A landscape with many valleys, sampled at points; each row gives a point and its height.
A ball rolls from a point to the lowest of its 3 nearest points, and stops where none of them is lower. Distance is the straight distance between rows; heights are no part of it.
K501 (h 718): -95	-145	-360	-123	-147	-4	27	-395	-74	15	-159	-85	-82	310	538	742	238	-469	153	-3	279	32	303	65	-100	470	-133	-271	-426	-259	-130	263	-162	-234	51	180	-34	-247	46	282	-142	467	-201
K563 (h 468): 278	-158	82	196	62	-112	26	94	-19	384	299	256	-313	-319	-345	-151	-299	126	-417	-110	110	-44	-115	-40	-134	221	176	-89	261	20	-58	-46	-79	235	108	-151	203	-12	-239	56	62	218	153
K150 (h 187): -7	45	32	13	-60	21	63	-141	263	18	-98	-90	131	-123	9	-80	-26	149	-75	-385	-485	-89	332	33	-83	-232	73	-355	43	16	322	-367	419	63	219	-182	65	3	-364	-38	30	334	513
K511 (h 253): -322	-167	-464	-124	10	169	77	-207	-79	33	-176	-65	-126	564	651	655	399	-514	389	83	382	168	25	238	-62	239	91	337	-315	-129	-209	-35	-125	-75	112	93	-87	-29	153	78	-70	100	-161
K43 (h 717): -120	70	-205	-159	136	-151	5	-156	39	58	-221	-146	118	89	548	477	477	-371	223	-177	37	28	292	136	-173	113	105	-92	-352	-171	-164	-11	-146	-190	-107	-257	-2	48	104	118	-46	48	-107
K116 (h 763): 594	-362	-45	-119	-43	241	171	-23	274	-100	-92	-185	46	-127	217	42	-27	147	-137	121	-89	-81	195	-117	-38	202	26	-654	357	-378	34	267	221	-390	-284	-290	169	-198	-285	402	604	251	204
K198 (h 404): -32	128	57	254	-10	-49	-30	-60	-37	174	73	86	-236	-6	-213	-424	39	223	-110	7	128	115	-102	97	-30	-113	-187	413	0	-140	-56	-27	-53	143	-14	27	213	138	143	-109	-387	-184	-208
K684 (h 742): -276	279	-246	30	83	67	408	-228	87	-61	-163	-105	-96	346	53	-185	91	-143	279	93	236	297	-422	237	97	-11	45	322	-289	80	-336	-126	19	-221	-50	-3	-355	62	429	-157	-48	-580	-101
K257 (h 209): -55	-171	-260	-321	-267	40	-115	111	-182	-179	-28	-214	-157	694	145	208	378	-507	494	267	136	236	-415	106	546	152	-302	223	-340	152	-323	-41	39	34	166	306	229	-401	-62	-327	-253	-616	-430
K993 (h 500): -8	69	110	256	205	156	-103	106	-86	217	21	144	-294	-37	-311	-363	-260	400	-384	-44	186	-126	-141	21	-230	-191	-259	457	117	95	99	-135	54	332	282	60	286	-14	67	-13	-222	54	-251
K180 (h 444): -270	139	404	307	143	192	30	234	-266	-199	-324	367	38	295	-291	-165	-22	398	-265	-194	18	-331	-443	272	94	-388	-294	653	41	429	-219	141	442	168	326	194	-137	257	349	-146	81	12	-324
K644 (h 528): -503	104	368	383	82	229	196	379	-403	-164	-328	513	23	193	-356	-84	176	343	22	-193	56	-83	-486	242	409	-319	-231	577	34	400	-285	185	469	92	-12	293	-69	292	463	-162	149	-303	-315
K522 (h 413): -331	1	-397	-42	205	214	194	-190	7	110	-145	-235	-82	535	680	336	394	-551	299	-29	276	138	-47	208	-52	85	233	315	-285	-149	-333	-151	-115	-122	118	69	-95	52	355	31	173	45	11
K25 (h 534): 343	-237	7	-98	34	80	-45	-83	224	30	-186	-56	127	-87	167	329	330	-23	-72	-148	-252	-164	357	-37	-103	90	107	-592	-8	-551	-92	255	77	-337	-2	-267	239	17	-308	230	287	245	28
K86 (h 414): -60	110	-95	94	-13	-243	90	-150	114	86	85	-16	-45	58	-42	-240	210	-35	89	89	-3	274	-38	68	-55	-23	44	267	-156	-151	-29	-7	-202	31	-115	-165	5	155	159	-154	-372	-378	-129
K880 (h 242): -66	119	180	101	174	123	-364	241	-163	129	54	145	-188	-271	-199	-396	-464	282	-506	-354	-23	-197	29	-194	-97	-303	-238	119	302	415	186	-310	-49	425	28	-37	-33	-86	22	-137	109	236	-27
K803 (h 474): -233	321	152	314	-73	381	-318	-29	200	-420	-448	-164	230	-78	136	-230	-341	329	27	-169	-619	25	349	-155	-13	-380	142	-172	238	180	274	-333	528	258	63	-95	-211	209	-122	-348	-24	519	349
K748 (h 543): 55	-189	-353	-67	58	-389	53	-53	147	-171	213	118	-43	216	198	426	177	-280	298	330	347	188	-225	-99	-23	125	-9	9	-462	59	-8	227	-269	-202	145	128	-73	-193	-112	-33	-350	-304	-225
K794 (h 421): 8	-135	-81	294	179	413	-462	146	120	-394	-351	166	138	-179	-332	-138	-596	397	-231	-228	-621	153	298	-544	188	-102	145	-235	228	52	513	-340	253	350	60	-40	-149	192	-467	-254	219	359	447
K864 (h 579): -164	240	272	306	10	204	-182	79	-139	11	-132	108	-175	91	-354	-431	-104	476	-151	-35	112	-22	-291	211	-67	-248	-325	592	-20	18	-98	31	242	152	164	183	71	100	271	-4	-200	-51	-410
K205 (h 625): -541	376	252	271	41	120	398	-92	-273	-107	-162	300	33	190	-285	-89	77	183	203	-179	138	146	-416	336	321	-114	-259	255	-152	104	-334	-4	226	-187	-192	144	-310	351	582	-162	73	-542	-206
K346 (h 525): 40	93	199	72	202	175	-29	203	-40	416	93	264	-284	-229	-307	-167	-459	228	-378	182	326	-3	-97	-45	-384	40	-22	174	184	281	146	-250	77	310	182	117	377	-30	-61	1	-18	63	-39
K415 (h 269): 74	17	-127	122	125	-50	-30	-254	-19	139	171	58	-17	-103	-352	-258	-219	213	-203	-320	-345	-114	68	37	-41	-151	-11	33	275	63	261	-297	6	114	250	-306	-50	-33	-139	-166	-183	154	214
K115 (h 575): -397	298	154	274	51	324	279	-457	-268	-334	-176	-100	302	83	-154	-133	-25	270	104	-45	-393	-459	47	333	53	-391	237	242	304	66	-32	-185	153	86	267	-5	-342	124	396	-145	181	187	157
K8 (h 635): -540	274	162	301	233	265	419	-296	-607	-319	-351	301	184	249	-457	3	-13	298	48	-67	-243	-294	-285	347	172	-331	6	311	249	2	35	22	142	-36	41	155	-413	409	453	-207	269	-118	-71
K285 (h 484): 247	-59	25	241	-51	-294	18	156	30	242	348	179	-173	-171	-238	-79	-27	-29	-166	139	121	191	-98	-84	-138	176	141	-58	74	-228	-90	183	-198	76	-103	6	222	183	-280	-5	-220	-118	-39
K350 (h 294): -12	75	31	213	256	51	-210	-61	-125	-2	58	52	14	-19	-240	-404	-375	283	-373	-416	-277	-154	10	18	-53	-261	-245	218	326	243	151	-258	-49	266	168	-106	-272	-84	56	-158	-136	188	65
K837 (h 672): -244	105	-194	-177	115	-13	-68	-134	26	86	-132	-303	103	141	500	382	470	-389	164	-165	-37	31	335	252	-106	56	261	141	-236	-157	-109	-91	-152	-154	-141	-214	12	157	186	-24	-9	-41	-70
K896 (h 154): 69	6	78	31	-74	116	-101	28	200	-152	-255	59	142	-207	-162	-120	-280	285	-83	-360	-438	187	426	-191	128	-151	114	-559	73	37	432	-219	474	231	-127	-62	22	147	-515	-106	265	403	565
K996 (h 726): -20	-45	-199	-136	72	-132	-171	-205	57	0	-215	-228	21	25	546	585	419	-457	96	-225	-3	40	406	105	-143	351	-85	-342	-333	-261	-143	109	-166	-281	-53	-21	-2	-57	121	297	-41	204	-140
K780 (h 511): -196	188	267	98	215	171	-170	313	-38	-88	-309	234	-4	201	-205	-300	-311	506	-408	-180	52	-256	-343	90	-195	-388	-383	643	23	424	-89	-2	387	237	280	194	-23	94	288	-8	67	107	-325
K58 (h 459): 70	27	174	131	33	-150	23	133	-10	280	108	137	-296	-164	-229	-247	-1	95	-81	282	218	277	-112	-10	-135	-73	-48	218	40	-125	-23	-49	-5	227	19	91	393	161	-89	-20	-397	-232	-153
K292 (h 105): -370	208	383	398	-21	212	48	54	-250	-192	-254	350	29	168	-364	-247	99	470	-26	-167	33	-60	-358	366	162	-212	-316	609	-12	211	-308	161	250	-18	-8	245	-202	282	498	-85	3	-264	-311
K887 (h 458): 85	-29	5	253	85	-75	21	-52	-101	251	260	145	-223	-118	-351	-240	-138	230	-328	-150	-44	-50	22	74	-166	-9	-35	202	182	-122	69	-60	-54	161	234	-47	183	94	-85	-125	-283	-28	17
K743 (h 545): 332	-140	290	-419	-187	-353	80	398	300	75	327	54	28	-159	107	335	2	-228	101	567	485	82	-85	-29	248	6	-164	-322	-118	206	-168	300	-96	93	58	404	225	-329	-85	249	-95	-311	-19
K599 (h 431): 571	-459	39	116	-308	-77	-154	233	178	45	340	-151	-93	-251	-23	-149	-69	-49	-236	303	48	-10	-209	-296	-76	607	202	-165	342	-175	-17	493	-75	-292	-351	-128	36	-122	-102	394	351	183	167
K998 (h 633): -146	267	76	103	33	-99	-29	113	147	-106	-113	-111	-303	-12	-78	-277	160	-39	174	180	264	307	-311	195	84	-188	-309	363	-291	181	-288	-126	234	-19	37	155	33	-73	367	22	-377	-540	-273
K704 (h 851): 127	8	-160	-109	84	-367	75	-16	20	101	128	51	63	-68	54	69	231	-65	130	34	-94	165	130	-46	-235	-10	167	-47	-123	-228	20	135	-212	-58	-258	-361	-15	274	-147	23	-242	-240	-131
K819 (h 227): 85	-96	-131	15	36	-65	206	-227	118	92	68	53	174	-45	-163	-77	-31	95	-163	-279	-437	-193	248	137	-90	-47	210	-101	138	-155	218	-140	187	36	200	-368	75	0	-264	-18	-11	102	253
K295 (h 277): 97	18	-158	99	50	-110	176	-278	-15	80	22	-15	34	53	-202	-194	48	162	-30	-118	-320	-49	143	124	-90	-117	162	228	65	-220	179	-97	-52	51	116	-384	106	173	-33	-105	-186	-50	36
K229 (h 553): -173	115	88	241	-50	272	28	-322	138	-250	-81	-273	166	-118	143	-55	94	117	60	-187	-471	-297	397	195	7	-357	224	-31	90	73	243	-484	393	72	402	-74	17	24	-28	-171	15	382	351
K311 (h 558): -223	167	122	326	90	187	-51	-293	-286	-80	28	63	100	165	-294	-346	-96	372	-159	-133	-225	-285	-239	254	1	-227	-228	475	166	80	65	48	-11	48	280	-32	-226	107	277	-226	-89	50	-93
K514 (h 345): -149	206	41	238	-79	230	-125	-207	155	-314	-147	-181	224	-74	56	-193	-222	207	28	-325	-497	-116	401	-46	30	-390	2	-147	218	162	344	-431	467	157	185	-179	-249	78	-150	-223	-107	378	450
K597 (h 306): -82	144	192	-105	289	74	-292	420	-165	136	-221	66	10	-46	-172	-365	-557	361	-594	-211	143	-227	-82	-311	-397	-291	-283	319	100	515	123	-238	8	435	1	72	41	-23	129	-124	283	84	-138
K851 (h 803): 303	-39	453	-345	-272	-197	-30	451	162	166	151	117	-136	-253	-22	40	-184	-134	-18	624	493	256	-166	-3	36	94	8	-199	105	144	-83	278	-87	171	-47	318	316	-39	-175	226	-132	-162	132
K870 (h 383): -72	122	51	123	226	144	-525	87	-136	-250	-99	20	115	-117	-212	-452	-484	295	-246	-342	-498	-132	143	-212	127	-199	-201	-18	381	231	312	-375	13	294	63	-156	-420	-9	-142	-275	-50	272	188
K152 (h 514): -593	476	369	361	183	273	277	-338	-676	-547	-423	240	77	215	-172	99	196	-238	261	-175	-513	-337	-63	208	208	-431	276	-103	125	-111	-3	-456	56	-4	215	634	-28	387	468	-31	342	165	-42
K219 (h 498): -337	284	167	291	-99	278	24	-275	1	-401	-193	-207	239	-83	136	-230	-19	179	99	-175	-518	-245	312	183	-75	-422	140	-19	252	243	102	-382	434	82	286	-21	-277	85	115	-177	-33	368	328
K471 (h 247): 600	-390	30	20	-226	-38	-3	198	122	159	342	40	-101	-209	-152	-147	-240	164	-439	1	-115	-117	-216	-86	-31	423	321	-323	261	-196	-119	309	-31	-223	-210	-255	-86	-151	-234	297	365	228	309
K220 (h 252): -163	120	24	180	-68	270	-310	14	191	-322	-386	-44	217	-128	-72	-133	-395	227	-46	-278	-557	110	374	-258	43	-313	27	-293	236	137	475	-368	458	381	35	-162	-92	124	-301	-202	-14	461	435
K959 (h 574): -253	52	-401	-155	142	-59	151	-186	142	57	-158	-142	43	234	571	398	385	-424	291	33	207	56	124	86	-206	91	157	239	-399	-60	-111	-80	-77	-123	-20	-157	-150	-49	189	-6	-120	-45	-53
K289 (h 707): 101	102	-17	-73	100	-270	-33	162	194	32	91	-6	-269	-45	14	-132	101	-141	198	302	265	272	-178	63	103	-221	-243	103	-233	69	-123	-131	34	181	87	197	278	-95	125	75	-522	-617	-221
K78 (h 296): 348	-337	-86	51	-421	-118	-68	198	108	-49	339	-173	133	-334	153	99	-76	-126	-27	384	272	46	7	-450	-32	462	-87	-305	185	-84	90	642	-204	-443	-545	68	-112	-130	-103	376	91	-44	91
K680 (h 477): 302	-159	-97	-143	-28	-31	149	-24	95	103	-46	30	234	-145	41	209	180	-29	-34	-85	-253	-97	329	-3	-116	93	205	-366	30	-449	5	220	-62	-232	-160	-400	186	97	-338	163	150	115	37
K532 (h 366): 436	-407	152	-81	-727	-183	-391	262	215	-112	429	-328	-241	-252	165	-74	42	-166	-77	437	353	-15	-220	-493	33	614	-72	51	258	-47	253	597	-20	-284	-389	94	95	-197	-63	551	160	63	171
K134 (h 544): 566	-526	-186	6	-419	158	-10	34	176	-113	162	-313	18	-139	126	6	74	-90	-169	374	68	16	49	-328	-134	597	-10	-328	448	-219	139	500	84	-388	-594	-327	1	-136	-118	491	382	165	72
K208 (h 533): -291	237	147	204	222	209	-72	-255	-212	-367	-106	-42	318	98	-150	-228	-181	286	-56	-170	-504	-362	-99	293	47	-360	-2	144	382	322	149	-105	64	63	234	-41	-615	58	278	-232	13	256	123
K399 (h 60): 167	-154	-239	-132	7	-380	62	61	86	33	169	35	124	-144	158	336	29	-164	226	175	207	119	67	-281	-249	194	-1	-305	-182	-91	137	464	-238	-341	-309	26	-66	-155	-211	189	-145	-99	-94
K183 (h 741): 196	-137	-314	-234	-97	-150	62	-103	-13	71	-98	-231	160	-172	357	398	149	-327	126	142	286	17	411	-278	-186	308	-208	-539	-99	-303	-18	387	-230	-370	-362	-27	-56	-270	40	369	-41	220	-193
K850 (h 257): 314	-206	-98	16	-132	-318	45	213	-50	102	219	42	153	-206	27	164	-22	-56	37	228	59	27	-29	-241	-149	256	181	-352	70	-302	-29	564	-249	-281	-374	-109	-4	4	-237	245	-1	-55	-9
K316 (h 224): 69	-72	-39	133	4	121	-290	93	-24	-10	-32	203	-5	-366	-441	-221	-471	294	-287	-501	-381	159	263	-200	289	7	59	-385	349	187	377	-349	43	268	-156	-94	-152	85	-407	-225	234	338	410
K331 (h 148): 215	-170	-90	-118	88	-359	-20	127	161	-63	303	65	-140	50	113	230	143	-199	191	400	294	163	-200	4	143	-116	-165	-111	-432	159	-126	163	-202	-91	275	381	228	-359	-135	52	-331	-479	-234
K507 (h 407): 332	-227	137	-117	78	29	95	-17	271	-1	-61	-13	53	-162	-8	-31	-109	400	-218	-362	-214	31	238	21	23	-70	159	-714	124	-132	180	76	409	-214	-150	-194	106	-110	-523	130	516	380	544
K51 (h 430): 340	-274	-43	128	28	-196	124	78	-9	243	391	226	-85	-273	-267	-18	-166	118	-297	-54	-206	-20	-52	-67	-165	219	284	-213	135	-181	-31	195	-104	1	-49	-153	201	73	-327	117	-20	66	165
K460 (h 312): 182	-187	-17	-49	-8	-78	73	-18	67	212	130	165	41	-284	-245	-140	-299	334	-259	-439	-363	14	119	40	110	27	174	-534	217	87	215	-132	148	87	-64	-274	-104	-51	-360	-3	256	269	484
K860 (h 66): 347	-268	111	-547	-235	-172	80	146	142	93	429	52	84	79	47	509	50	-163	216	680	467	-28	-121	-82	446	58	-381	-236	-141	190	-191	381	-236	-98	167	494	400	-527	-146	226	32	-188	-237
K369 (h 217): 214	-129	-43	-84	-132	-434	-36	263	57	71	349	73	-1	-210	98	204	-11	-128	103	220	203	143	13	-259	-86	270	104	-324	-140	-100	-33	515	-318	-217	-267	85	-43	-53	-221	225	-113	-151	-67
K83 (h 448): 326	-219	271	69	-188	-80	-73	291	125	365	252	185	-366	-407	-218	-142	-333	84	-464	155	264	-118	-275	-45	-104	482	282	-109	135	92	-197	74	-96	155	-21	-57	148	-104	-121	202	238	362	269
K187 (h 442): 281	-220	-102	17	-3	-272	106	39	-7	196	129	143	58	-140	-157	78	32	32	-108	34	-153	98	6	-65	-189	110	211	-187	25	-293	-1	289	-247	-54	-109	-198	132	182	-328	81	-104	-46	33
K621 (h 547): 52	-12	228	-64	79	125	-121	376	30	407	58	283	-270	-412	-321	-28	-644	289	-537	101	373	-20	-72	-128	-422	258	65	-46	191	551	252	-251	63	389	2	-78	234	-117	85	37	285	73	169
K747 (h 343): 327	-274	309	-287	-669	-185	-291	412	269	-39	437	-252	-172	-237	218	55	29	-148	25	507	541	-18	-69	-516	131	465	-161	-18	158	29	46	519	-69	-259	-306	197	51	-306	-92	506	75	30	285
K789 (h 388): -282	-201	-410	-395	-317	129	10	-255	-114	-65	-175	149	-58	584	435	693	254	-589	757	224	477	290	-32	86	161	478	-20	182	-346	-130	0	96	-168	-47	-45	164	44	-154	-175	-22	-333	164	-318
K910 (h 538): -124	199	314	189	279	92	-203	122	-166	-138	-91	101	-34	63	-193	-361	-240	492	-422	-260	-56	-302	-250	107	-143	-381	-382	509	135	323	2	-58	159	230	284	116	-218	16	186	-126	30	189	-244
K209 (h 305): -595	576	138	0	186	109	609	-353	-454	-145	-381	145	184	287	-205	-36	106	-104	338	-244	61	-71	-214	271	199	-224	87	52	-60	-112	-176	-268	72	-74	-173	208	-230	376	567	-110	336	-132	-19
K886 (h 265): -21	-213	-387	-157	-58	-6	54	-19	-66	-274	33	-128	-141	616	172	192	287	-424	457	365	198	279	-418	75	355	146	-168	269	-408	120	-188	-89	-77	-38	257	297	91	-299	33	-246	-194	-637	-386
K654 (h 506): 313	-162	-27	-207	-2	-465	2	174	183	-19	429	17	-73	-47	167	416	105	-244	221	443	412	164	-152	-151	196	0	-221	-246	-275	231	-138	273	-216	-117	142	432	123	-383	-167	120	-199	-348	-163
K166 (h 393): -71	4	247	80	328	322	-605	493	-136	-68	-95	84	16	-421	-274	-373	-480	318	-466	-245	-143	-215	75	-486	43	-218	-183	25	291	330	299	-468	-223	597	-96	-12	14	51	-144	-260	469	177	-13
K337 (h 465): 249	-181	38	-65	52	-48	56	-175	225	35	-72	-24	112	-87	68	119	190	98	-91	-214	-339	-222	307	157	-62	-149	182	-433	-8	-300	137	-14	247	-156	157	-331	239	-6	-395	205	205	242	213
K248 (h 330): -112	65	214	54	314	175	-609	387	-247	-138	-106	-38	37	-229	-211	-497	-476	269	-384	-382	-394	-217	-43	-341	57	-299	-152	143	364	237	205	-463	-162	462	-58	-41	-240	42	-127	-354	222	293	-67
K555 (h 398): -567	510	183	41	26	254	257	-280	-522	-132	-165	-140	199	276	23	-140	273	-225	304	-255	-313	-202	49	177	203	-212	307	-11	-49	-258	-206	-405	-5	-133	60	593	-19	403	408	-61	418	34	37
K419 (h 663): 419	-291	-198	-14	-168	156	128	-17	103	-7	-90	-308	140	-164	253	214	244	-131	4	218	188	-11	430	-352	-92	392	-101	-633	270	-422	-48	446	-56	-403	-559	-189	102	-186	-115	402	374	225	-100
K838 (h 433): 2	70	268	-5	186	238	-334	491	-222	220	-73	101	-154	-509	-326	-202	-464	321	-503	-269	92	-151	58	-350	-3	-35	-31	-3	350	443	242	-412	-179	597	-167	-139	59	-44	-51	-209	527	203	87
K99 (h 571): -338	224	89	22	-102	307	244	-402	-178	-40	-178	-299	192	59	11	-198	290	-12	209	-87	-243	-250	238	260	74	-220	270	291	1	-242	-68	-331	60	98	161	-93	23	282	258	-179	146	164	54
K238 (h 766): 262	24	228	-269	49	-286	-7	390	188	113	178	143	-209	-195	-51	-10	-67	-152	100	493	450	298	-68	45	0	-176	-128	-61	13	82	-80	-3	52	250	7	268	418	-40	-123	213	-388	-423	-66
K486 (h 811): 26	-24	-297	-223	110	-335	83	-144	120	58	-109	-57	102	76	340	363	330	-278	180	5	110	86	165	15	-216	112	125	25	-276	-175	107	59	-235	-129	-211	-328	-111	85	4	6	-225	-134	-144
K423 (h 463): -137	176	54	136	152	159	-371	-66	-178	-260	-127	-55	156	51	-161	-394	-380	261	-85	-297	-554	-138	88	-14	18	-377	-101	105	426	259	296	-283	93	143	112	-109	-504	-9	7	-325	-50	342	217
K435 (h 600): -346	377	-20	20	-61	232	392	-340	-136	-23	-241	-165	139	167	-57	-307	219	34	222	-49	-28	-107	-21	303	102	-175	144	371	-52	-185	-110	-105	-64	-12	-125	-151	-260	297	452	-254	-34	-228	-13
K476 (h 556): 158	-229	-262	-221	-85	-199	5	-35	106	-39	299	56	58	77	59	466	15	-235	311	393	368	25	-122	-183	163	260	-240	-286	-368	65	1	461	-363	-375	90	435	82	-439	-133	142	-218	-220	-220
K70 (h 562): 38	25	-34	-236	-47	-91	-131	-121	91	3	-217	-156	89	16	337	331	463	-349	41	-201	-227	-29	518	81	-131	158	32	-318	-211	-328	-110	137	-160	-324	-145	-251	202	106	-148	131	97	153	-133
K672 (h 596): -155	191	-26	86	-14	204	238	-434	-93	-67	-64	-136	228	44	-172	-216	40	224	12	-80	-435	-254	115	177	7	-230	117	208	230	-36	164	-235	118	81	263	-272	-124	28	173	-223	-75	198	195
K749 (h 213): 245	-165	37	-156	-275	-338	-21	349	115	64	450	-23	51	-228	145	246	-29	-146	72	446	411	172	-73	-332	71	226	-52	-276	-35	123	1	569	-282	-313	-237	284	-35	-215	-109	288	-112	-87	27
K443 (h 758): -314	344	209	244	0	96	87	85	-27	-77	-238	67	-113	76	-141	-317	100	78	246	-42	138	223	-402	423	270	-57	-293	261	-357	234	-518	-94	359	-180	-45	177	-187	27	536	49	-188	-606	-276
K964 (h 403): -134	239	62	123	26	171	-34	-246	-25	-258	-214	-150	212	-57	43	-289	-245	220	32	-184	-509	-191	261	11	0	-320	2	-51	279	213	324	-395	283	120	252	-254	-387	-8	15	-257	-120	336	388
K281 (h 513): -332	237	7	-74	76	250	40	-229	-59	65	-87	-434	141	131	290	-66	530	-236	191	-169	-153	-74	316	236	53	9	350	230	-99	-286	-103	-263	-35	-87	-68	-140	9	265	236	-177	123	-31	19
K131 (h 690): 153	-290	-209	-508	-174	-174	-117	-7	-59	-58	253	117	-3	415	100	503	328	-355	524	336	224	119	-239	-132	476	209	-429	-207	-399	66	-143	224	-234	-59	183	443	323	-403	-191	-153	-258	-303	-567
K16 (h 517): -216	324	210	184	-75	122	-22	8	-43	-9	-82	11	-229	30	-220	-432	78	270	100	28	124	160	-271	323	-25	-213	-301	477	-134	-81	-190	36	111	28	-89	80	16	131	332	-77	-335	-335	-295
K312 (h 418): 514	-277	299	28	-334	-131	-89	373	96	214	307	118	-250	-358	-90	-65	-141	-60	-293	313	203	17	-288	-131	-28	389	245	-91	134	-145	-196	388	-82	-15	-127	29	198	1	-182	308	133	174	182
K601 (h 405): -219	-217	-395	-551	-267	98	13	-107	-134	-126	-55	38	-27	792	310	388	295	-440	771	288	326	350	-284	26	408	286	-220	85	-318	62	13	67	-156	-42	7	216	6	-351	-165	-301	-263	-375	-403
K518 (h 482): -71	-234	-446	-319	-78	-31	60	-227	72	-179	-20	126	-55	514	301	534	179	-359	500	304	315	200	-215	-95	117	225	-50	129	-517	19	33	212	-256	-128	250	137	58	-197	-200	-123	-254	-268	-347
K610 (h 354): 115	-28	-36	-24	23	-492	-7	221	134	88	289	127	-139	-85	88	97	103	-189	129	220	257	281	-91	-117	-128	52	11	-126	-186	-37	-69	206	-297	-56	-98	137	87	91	-153	125	-359	-322	-76
K911 (h 375): 281	-260	-98	53	77	-97	182	-8	81	240	242	149	-67	-186	-398	-84	-259	165	-286	-325	-289	-68	26	12	-55	155	225	-411	213	-74	30	12	17	-6	-3	-264	7	-72	-379	83	99	216	362
K103 (h 397): 127	-13	14	-76	10	-18	-43	-174	179	19	-215	-56	95	39	131	208	373	-115	8	-233	-399	-125	425	156	-139	5	156	-306	-97	-444	-50	-9	-30	-154	62	-343	247	139	-306	81	142	148	26
K677 (h 655): -276	195	-262	-77	114	-74	278	-173	146	127	-114	-208	45	280	372	35	340	-263	273	59	149	153	12	132	-108	1	161	311	-281	-66	-143	-94	-164	-88	-124	-259	-176	86	323	-118	-121	-266	-19
K485 (h 291): 344	-158	329	-362	-379	-227	-118	368	297	57	473	-122	54	-215	250	265	-134	-227	13	535	580	66	-122	-274	267	214	-226	-259	-28	167	-26	466	-193	-260	-102	395	67	-421	-87	429	3	-48	127
K342 (h 529): -386	188	-277	-83	294	273	136	-242	-127	181	44	-391	-6	501	592	208	447	-501	172	-335	2	115	13	237	57	4	317	154	-145	-159	-329	-293	-135	-273	35	323	-168	253	396	38	332	-40	46
K207 (h 288): -4	-15	-30	-44	-40	-39	113	-227	163	57	-95	-204	238	43	9	-19	312	-8	73	-124	-396	-187	325	131	-60	-96	255	132	23	-291	106	-200	50	2	198	-373	208	208	-92	-44	41	134	158
K605 (h 339): -79	120	-18	163	-20	29	86	-244	-114	77	48	-52	5	99	-231	-359	35	208	-47	-40	-136	-11	-33	200	35	-177	-24	462	5	-237	33	31	-140	33	-40	-181	-57	209	230	-266	-356	-190	-91
K431 (h 289): 37	-57	-4	131	173	-49	-142	66	-64	120	222	28	-69	-219	-351	-273	-364	261	-302	-444	-332	-28	121	-76	58	-108	-84	-102	331	193	235	-351	2	217	114	-192	-144	-75	-180	-152	-41	212	356
K932 (h 377): -55	118	278	-124	193	266	-440	551	-150	102	-155	93	-44	-346	-276	-275	-635	467	-568	-111	79	-74	38	-494	-361	-221	-61	149	289	482	248	-355	-83	561	-130	-7	69	23	114	-329	663	-104	-62
K662 (h 449): 348	-274	94	82	2	-95	-21	144	15	334	328	195	-211	-438	-277	-178	-298	191	-477	-319	-101	-57	-75	39	-39	302	225	-303	253	104	-84	-30	65	35	-94	-156	8	-91	-293	112	253	254	322
K60 (h 688): -33	-231	-468	-227	-103	-136	134	-343	67	-1	-94	129	39	233	357	720	101	-453	335	222	380	-26	80	-122	-196	414	-125	-195	-498	-155	78	361	-177	-222	54	128	12	-372	-52	161	-261	297	-340
K319 (h 702): -98	66	-283	-7	121	-204	223	-126	165	-54	26	-123	-163	222	229	-63	222	-273	305	167	207	332	-245	143	26	12	76	299	-435	87	-145	-41	-89	-106	18	-91	-176	-4	250	-200	-280	-584	-168
K345 (h 765): 140	61	-113	-47	64	-96	19	90	144	-174	29	-169	-185	184	11	-51	94	-351	232	359	272	164	-386	150	288	-181	-285	227	-445	136	-371	-171	210	86	352	236	157	-380	215	-13	-311	-695	-308
K29 (h 501): 169	-43	262	29	55	73	6	245	18	358	58	263	-314	-349	-325	-76	-400	122	-343	259	415	34	-128	-19	-276	200	105	73	209	65	61	-105	119	281	194	69	392	45	-155	52	-32	25	-11
K696 (h 439): -447	449	35	-79	70	265	230	-264	-257	34	-158	-386	177	225	226	-179	370	-259	299	-231	-170	-116	178	282	208	-226	405	152	-112	-208	-327	-389	-60	-132	-34	344	-58	403	453	-109	389	-38	103
K534 (h 365): 247	-175	-141	-91	-80	-272	90	21	95	92	82	98	169	-127	24	261	129	-91	4	22	-40	41	176	-184	-254	99	182	-291	-30	-352	-4	436	-244	-191	-290	-253	87	26	-212	154	-71	-9	-67
K974 (h 648): -110	-161	-471	-221	43	-241	104	-173	116	-23	-110	63	71	270	474	594	145	-361	290	149	338	101	21	-123	-217	233	-29	-16	-445	-8	14	234	-242	-197	29	-59	-105	-145	-13	83	-229	30	-253
K474 (h 626): -413	304	-142	-67	214	48	399	-263	-32	99	-169	-305	67	279	323	-2	296	-235	246	-5	189	68	-13	266	-7	-97	254	310	-195	-149	-246	-298	-49	-26	-199	-155	-191	212	464	-127	79	-200	68

Where does a ball stop that starts at each point below?
K864 | K819
K99 | K209
K289 | K819
K443 | K819
K58 | K819
K684 | K209
K837 | K209

Call two points neighbours if one is among the 3 nearest of the other. Go from one point of each pair to the other, from neighbour to neighbour, staying as low as possible. Name the highest point that can't be avoided.
K471 / K860 | K743
K257 / K511 | K601
K896 / K880 | K350
K257 / K860 | K748
K860 / K331 | K654
K471 / K749 | K599
K209 / K257 | K342
K749 / K399 | K369
